Each row is a point on a landscape with many valleys, with its height.
A ball rolls from a point to the lowest of its 6 nearest points, and stops where none of them is lower. Distance is the straight distance between rows; heights are no part of it.
Sema height 668: [-41   0 -12 -11   4  35   1  -5]
fomot height 573: [29 31 -6  7 -6 21  4 -6]
verel height 230: [ 38   9   1 -21  23 -28   7   5]
nupa height 302: [ 46   2   1 -17  29 -22  18  -3]
labag height 412: [  4  11   2  14 -13 -10   5  -5]
fazo height 274: [ 20  27  -9   2   9 -13   6   9]
vana height 268: [ 11 -10 -12 -22 -19  40  -3  -9]
tet height 603: [-33  -8 -15 -12   7  27  -1   1]
Pelef height 191: [ 28  -4  -4  -8 -27  41 -12 -13]
reg height 77: [ 22  14  -8  -9  22 -30   4  15]
gali height 381: [ -5   0  15  28   2 -32   3   6]
vagev height 493: [-27 -28  -6 -11   5   5  -6   9]
sufik height 492: [ 22  23   1   7 -20  19   3 -14]
gib height 420: [ 18  15  -2   8 -16  11  11 -13]
Vovil height 433: [ -9  -5  12  23  -4 -27  -2   2]
bifa height 411: [ 25  31 -11   5   5   3   5   7]
feri height 422: [ 28  21   0   5 -20  30   6 -16]
Fuvel height 409: [ -2  -5   6  11 -17 -17   5 -10]
lile height 410: [ 34  31  -1   7 -14  41 -13 -19]
Zadus height 114: [ 30   4  -3 -15 -24  47 -21 -20]
tefo height 285: [ -3   2  11  33   7 -38  -4  15]
fup height 578: [-17 -34  39  20  -1 -36  -2  19]
nik height 327: [ -8 -24  -4 -11 -11   1  -3  -5]
tun height 370: [ -6 -20 -14 -16  -7  19  -3  -4]
Muti height 401: [-11 -28   5  -7  -8  -6  -6   0]
nasuv height 563: [-16 -32  21   8   1 -24  -9   7]
Vesel height 622: [-52 -10  -3   1  20   8  -6  11]
rituz height 708: [-57   6   3  -2   7  19   1  -8]
ruvan height 436: [  4   8   4  18  -7 -22   5   1]
sozig height 321: [ 14  14   4  10  25 -41   1  25]
pazes height 326: [ 37  25  -6 -18  23  -1   2   6]
Natum height 747: [-60   7   2  -5   1  28   4 -15]
zamag height 771: [-49   5  -3  -4   6  42   2 -14]
telaf height 234: [ 14  26  -7   4  14 -25   4   9]
vato height 177: [ 25  21  -7 -16  24 -21   6   9]
fev height 503: [-22  -9 -22 -16  -2  32  -5   2]
zifo height 291: [ 44  17  -3 -24  22 -10   9   1]
Vuda height 348: [  5  16  -1  14   5 -27   3   4]
tumip height 342: [ 12  -2   4  -6 -29  18   3 -14]
supi height 638: [-22 -35  22   0   9 -21 -10  19]
fegog height 585: [-41 -11 -10  -7  10  12  -6   6]
lor height 561: [23 36 -6  6 -5 11  8 -6]
vul height 170: [  5 -19  -4  -8 -18   5   2  -8]
kad height 467: [-21 -21 -12 -15  -5  12 -11   2]
Sofu height 558: [-36 -18  -5  -7  13   4  -9  15]
gudo height 368: [ -4 -11 -19 -18  -5  46  -9  -2]
lufav height 269: [ 17  -2  -3 -12 -25  29  -1 -11]
gegoz height 185: [  6  -4   1   4 -23   4   7 -13]
meged height 390: [15 25 -6  9  5 -6  8 -4]
kov height 513: [-10 -16  15  17  -7 -22  -2  -5]
ferod height 343: [ 50   1  11 -11  26 -27  23 -12]
vom height 267: [  3 -15  -5 -14 -18  13  -1  -6]
deved height 408: [ -7 -12  24  31   5 -44   0  18]
vupep height 491: [ -7 -15  22  19  -6 -32  -3   2]
gokaz height 353: [  5  19  -6  13   0 -23   4   3]
kiv height 592: [-12 -33  26  11  -2 -26  -7   9]
Ger height 584: [-33 -31   0  -1  15 -11 -12  16]
Pozi height 367: [  2  15  -1  17  12 -32   0  16]
Gev height 614: [-27   0 -14  -9   2  49  -4  -7]

Two balls start at each pair of points below. Name the first point that both come to, or write -.
supi, Fuvel => vul
Vuda, lor => telaf
Pozi, ruvan => telaf
vupep, kiv => tefo

For each start below, name the point where the ball stops.
fomot => Zadus
Ger => vul
gokaz => reg
meged => reg

Call two points neighbours if one is among the 6 nearest of the other. Go from one point of each pair to the other, from neighbour to neighbour, staying as low as possible. Name the highest point that can't be avoided.
reg, tefo => sozig
tefo, Zadus => labag
Zadus, vul => vana
